A landscape with many valleys, sampled at points; each row gives a point and its height.
From any point a ball rolls to the lowest of the 6 points nearest to it. It stops when none of these is lower. Distance is the straight distance between rows; heights are no part of it.
q_715: [-11 -18  -1  20  22  14  -5   7  -4  29   4  -1  -8  12   2 -11  -9   6
  11  10  18   5  -1]  (h 697)
q_803: [ -8 -20  16 -11  19   2   7 -11 -11  27  21  16 -25  -2   9 -17  27  -5
  13 -13   4 -16  -2]  (h 680)
q_429: [ -7 -12 -17  -4 -16 -10   2 -18  -9  -9   7 -29   1  13  16   7  -3  16
  -6 -14 -15  -5  27]  (h 387)
q_661: [-13   3  -3  -4  -3 -13  -5   2   8 -21  -4  32   8 -12  -5  17  -5 -13
 -14   3  -7  -8 -16]  (h 765)
q_608: [ 17  10  15 -15  -3   8   2  -7   1  12   9 -12 -12  -8  11 -10  17   4
  -3 -14  -3  -3   9]  (h 367)
q_128: [ -2   8 -16   3 -38 -18   3 -15   0 -47 -15  -4  13   2   4  21   3   7
   2 -18  -1   0  12]  (h 517)
q_19: [ -9  -2  -9 -17  -8 -23  -1 -14  -9  -1  10 -19 -10   5   6   3   8  -1
  -7 -16 -13 -14  13]  (h 513)
q_490: [  9  -2  14   0   9  19  -2  -1  -1  16   6  -6 -15  -1   7 -11  14  12
   5  -4   8  -3  -3]  (h 508)
q_847: [ 24  25   5 -19  -8  -8   4   1   5   4   1 -30   4 -11   2  -8  12  -4
  -4 -14   0   1  17]  (h 208)
q_355: [ -6  -8  16   7  24  23   3   4  -2  24   4  19 -10   3   0  -7   2   1
  11   5  10   2 -12]  (h 772)
q_80: [ 23  13  18  -5  -8  13   5   1  -1  19  -5 -35  -4  -5   8 -23   8  15
   6 -15   4   7  21]  (h 362)
q_846: [-18 -24 -12  19  17   6  -1  17  -3  18   4  18   5   6 -22  -3  -5 -18
   9  32  16  17  -4]  (h 737)
q_206: [ -5 -15  20   0  21  12   0 -10  -5  33  14  -5 -29   3   9 -22  18  14
  13 -17   8 -14  -5]  (h 682)
q_912: [ -1   2 -20  13 -21  -1 -16   2   7 -37 -20 -20  12  11  -2   6 -17  27
   2   1  -7  13   4]  (h 72)
q_466: [-12 -27  17  25  20  15   0   7   2  44  11  15  -5   2  -9 -16   6  13
  28  11  24  -8  -2]  (h 779)
q_371: [ 15  11  -3   1  -2  10  -6   3   7  -7  -3 -29   3   1   8  -9  -9  22
  -4  -2  -4   9   8]  (h 202)
q_306: [ 29  23  -1   5   0  19 -10  17  11 -10 -18  -7  12  -4   2  -6  -9  15
  -8   6   8  14 -13]  (h 393)
q_796: [ -3  -5   7  13  14  18  -7   4  -2  20   6 -14 -12  13  13 -14 -10  24
   7   4   3  10  -4]  (h 626)
q_353: [  7   1   3  -8   0   0  -2  -4   0   8   7 -22 -10   1   8 -11   6  16
  -5 -11  -6   4   8]  (h 386)
q_239: [ 34  31  -1  -3 -10  -1   1  14  12 -19 -19   2  17 -16   1   1   5  -2
 -14   5   3   0  -9]  (h 345)
q_603: [ -4   1  23   7   9   6   2  15   6  13   2  34  10  -7 -14   6   0 -17
  -1  23  -6   8 -21]  (h 741)
q_482: [-12 -14 -21  13 -28 -10  -4 -15  -8 -33  -8 -28  11  23   3   8 -19  24
   4 -13 -11   5  25]  (h 304)
q_147: [-28 -30 -27   7 -12 -17  -4 -21 -17 -39  -1  -2   4  17   9  20  -7   9
   7  -2  -9  -2   5]  (h 159)
q_891: [-11   2 -25   4 -22  -4  -5 -10   0 -42 -10   2  10  10  -3  16  -8   5
  -2  -6  -5  -2  -5]  (h 71)
q_646: [ -7  -2 -13   1   4   5  -6   3  -3  -4   4  -2  -3   4  -3   3 -13  11
  -4   3  -4   4  -7]  (h 559)
q_666: [-22 -31 -27  22  18  -4  -3   5  -8   3   4   4   2  18  -7   7 -15   1
  13  17   7   3   2]  (h 701)
q_851: [ 29  18  26   9  -5  22  -6  -3  11  22  -3 -24  -3  -9  13 -28  10  27
   9  -7  10  -3  -2]  (h 476)
q_459: [  6   8  -5  -6 -19   0   3   0  -1   2  -2 -48   3   0   4 -11 -12   9
  -6 -14 -10   9  35]  (h 230)
q_773: [  7   5 -15 -11 -29 -18   6 -11 -12  -4  -6 -33  11   3   3  -1 -10   0
  -6 -26 -10  -2  43]  (h 256)
q_771: [ -6   4  13  15  10   7  -7  24  11   2 -12  28  21  -3 -18   8 -14 -16
  11  39   0  16 -19]  (h 634)
q_982: [ 23  23   4 -18 -12 -11   2   2  12 -10   1 -11   2 -15   1   2   9  -3
 -14  -7   0   1   4]  (h 339)
q_81: [-25  -9  -6   2   7  -2  -1  11  -3   2   4  33   7  -2 -21  15  -9 -26
  -2  24  -4   9 -11]  (h 888)
q_878: [ 31  30  14   0 -13  11   1   9  12   3 -17 -34   6 -10   6 -16  -3  12
  -2   1   5  16  13]  (h 312)
q_756: [ -6  -8   8   2  15  12   4   6  -9  14   5  23  -7  -5  -3   5  -3  -9
   1   7   0   6 -17]  (h 879)
q_399: [  4  18 -14  -4 -29 -19  -1 -18  11 -55 -19  11  17   4  -3  28   9  -6
   1 -17   5  -3   7]  (h 616)
q_601: [  8  14  10  -2   0   2   1  12   9 -15  -6  27  12 -17  -7  11  -8  -8
 -14  14  -5   2 -17]  (h 529)
q_344: [ -7 -16 -18   5   3  -2 -11 -11 -10 -10   7 -21  -2  18   7  -1 -13  19
   1  -3  -8   3   9]  (h 417)
q_262: [-11  -8 -18  19  10  13 -23  13   3  -1 -13  -2   9  14  -2   1 -29   8
   7  15   4  10 -13]  (h 663)
q_122: [  4  27 -17 -17 -27 -25   3 -13  10 -29   0  -3   9  -9  -4  14  11  -7
  -5 -21  -6 -11  11]  (h 657)
q_754: [ 12  18 -12  18 -12   8 -12  18  17 -40 -31  -4  28   4  -9   3 -22  16
  -3   9   4  15 -19]  (h 289)
q_955: [  0  13   9  16   3  11  -8  22  15 -16 -21  20  27   0 -10   3 -15  -2
  -6  27  -2  12 -29]  (h 458)
q_130: [ 40  28  25   6   3  14  -4  15  15  -6 -20   4   7 -15   6 -12  10   2
 -12  13   7   7 -15]  (h 323)
q_36: [-10  -5  16 -22  14  -4   9  -6  -6  22  17  25 -19  -4  -2  -3  24 -26
  -4  -8  -5 -18  -7]  (h 724)
q_591: [ 12  17   4 -16 -11 -13   7  -8  -3  11   7 -37  -3  -1   5 -10   8  -5
   0 -19  -4  -3  34]  (h 70)
q_409: [  5  -1  39   2  10  21   1   6   6  28   3  29  -9 -12   1 -13  14   3
   6   0   7  -9 -21]  (h 760)
q_62: [ -5   1  -6  20  10  15 -15  22   8   2 -15  10  15  10 -13   3 -21   0
   7  27   2  15 -16]  (h 594)
q_577: [-22 -42  -6   8  27  -5  13  -5 -20  19  23   7 -10  14  -2  -4   4 -17
   8   5   8  -4   6]  (h 671)
q_871: [-14  -3  -3 -15  13  -8   3  -6  -6   4  16  15 -12   2   3   4   4 -16
 -15  -2  -4  -6  -8]  (h 721)
q_821: [ 18  27   8 -28 -19 -28  21  -5  12   6   0 -18  -4 -13   3   2  22 -24
  -2 -22  -6 -20  23]  (h 328)
q_933: [-29 -32 -24  -1   3 -20   1 -20 -23 -11   8   5 -13   4   5  17  -4  -3
  -7  -7  -3 -13   2]  (h 419)
q_787: [-18 -12  -8   2   2  -2  -3   2  -4 -11   3  16  -2  -3  -9   9 -11 -10
  -4   3  -8   0 -11]  (h 749)
q_140: [ 52  31  22  -1  -3   0   5   9  11   0 -18 -17   6 -23   8  -8  11   5
  -6   0  13   8   3]  (h 273)
q_369: [ -3 -10  27  15  14  12   7  11   4  32   5  31   0  -7 -14  -9   7  -4
  18  24   9  -2 -11]  (h 872)
q_329: [  5   4  21  -5   9   9   5  10   4  13   2  27  -4 -15  -4  -7   4  -7
  -5   8  -2   0 -19]  (h 771)
q_663: [-13 -25   6 -12  19  -4  11  -8 -17  21  20   8 -20   5   8  -5  16 -10
   0  -8   1 -15  -3]  (h 615)
q_576: [ -1 -15   2  -6  15   6   2  -9  -7   8  13 -11 -15   7  10 -13   8   9
   3  -7  -7  -4   8]  (h 496)
q_990: [  0   6   4 -13   6   9   5  -4   2   7   7   5 -12  -4   4   2   8   2
  -6  -6  -6  -2  -7]  (h 540)
q_989: [-13   8 -17 -10 -14 -24   1 -17   5 -26  -5  20   2  -5   2  22  12 -15
 -19 -12 -11 -19  -3]  (h 840)
q_390: [  7  17 -13  -9 -30 -16   4  -5   4 -23  -5 -22   8   0  -1  16  -6   1
  -1 -19  -7   2  18]  (h 454)
q_623: [ 14  21 -11  -4 -22 -19   4  -4  13 -37 -17 -10  20 -11  -9   7  -1   6
  -9 -10   3   1   1]  (h 492)
q_848: [-16 -23  -4   1  17  -2   8  -1 -16  13  11   7 -19  10   3   2   2  -8
   7  -3   1  -4   0]  (h 614)
q_981: [-36 -17 -15  -5  -5 -19   6  -8 -10  -6   8  37  -2  -3  -3  21   0 -25
  -8   2  -6 -12  -4]  (h 782)
q_500: [  0  10 -13 -20  -7 -11   2 -12   0  -6   6  -4  -7  -4   6   9  10  -8
 -13 -16  -9  -7   3]  (h 551)
q_40: [ 14   7  19  11   8  21  -4   8   5  18  -5   9  -5  -2   1 -11   5   5
   5  11   5   5 -20]  (h 649)
q_137: [  4  -3 -10  16  12  15 -22  15   3   7 -13 -17   0  18   2  -3 -21  18
   6   9   3  14  -7]  (h 690)
q_205: [ -6   0  26  13   9   7   3  17  18  17   2  36  17 -10 -36   6   1 -16
  20  56   5  16 -16]  (h 832)
q_458: [-26 -33 -25   6  18  -9   8  -3 -25   2  12  17   2  12  -4  10  -9 -19
   6   8   5  -4  -3]  (h 619)
q_368: [-28 -36 -18  -4  21 -15   8  -6 -24  10  21   8 -13   8   3   7   0 -23
  -2  -2   6 -14   4]  (h 590)
q_813: [-10   6 -15   0 -16  -9  -7  -5   0 -32  -7  26   8  -3  -5  19  -9  -4
  -6  -1  -3   1  -9]  (h 520)
q_464: [  3  -1 -15   4 -15   5  -5  -1  -3 -12  -1 -40   8  15   8  -5 -11  20
  -1  -8 -16   9  20]  (h 314)
q_100: [ 11  13  18 -32  -4  -2   8 -15  10  18  13  16 -17 -13   6  -1  28 -19
 -14 -10  -3 -24  -5]  (h 826)
q_212: [ 33  32  14 -22 -16 -14   8   3   1   2 -15 -26   3 -16   4  -7   2  -6
  -3 -12   6  -1  22]  (h 207)
q_65: [-25 -29  -5   1  17  -7  10   2 -15  15  18  24 -10   2 -10   5   1 -30
   3  10   4   0   2]  (h 727)
q_741: [  4   0  20  17  13  26  -6  -5   4  29   7 -17 -12   9  12 -30  -1  30
  15  -7  12  -1  -4]  (h 591)

Two balls start at each pair of points below. Name the first point that both come to, or write none.
q_871 and q_848: q_608
q_36 and q_803: q_608
q_603 and q_355: q_591
q_846 and q_577: q_891

For each start below, name the point where the ball stops.
q_81: q_891
q_369: q_591
q_205: q_891
q_206: q_591
q_756: q_591
q_715: q_591
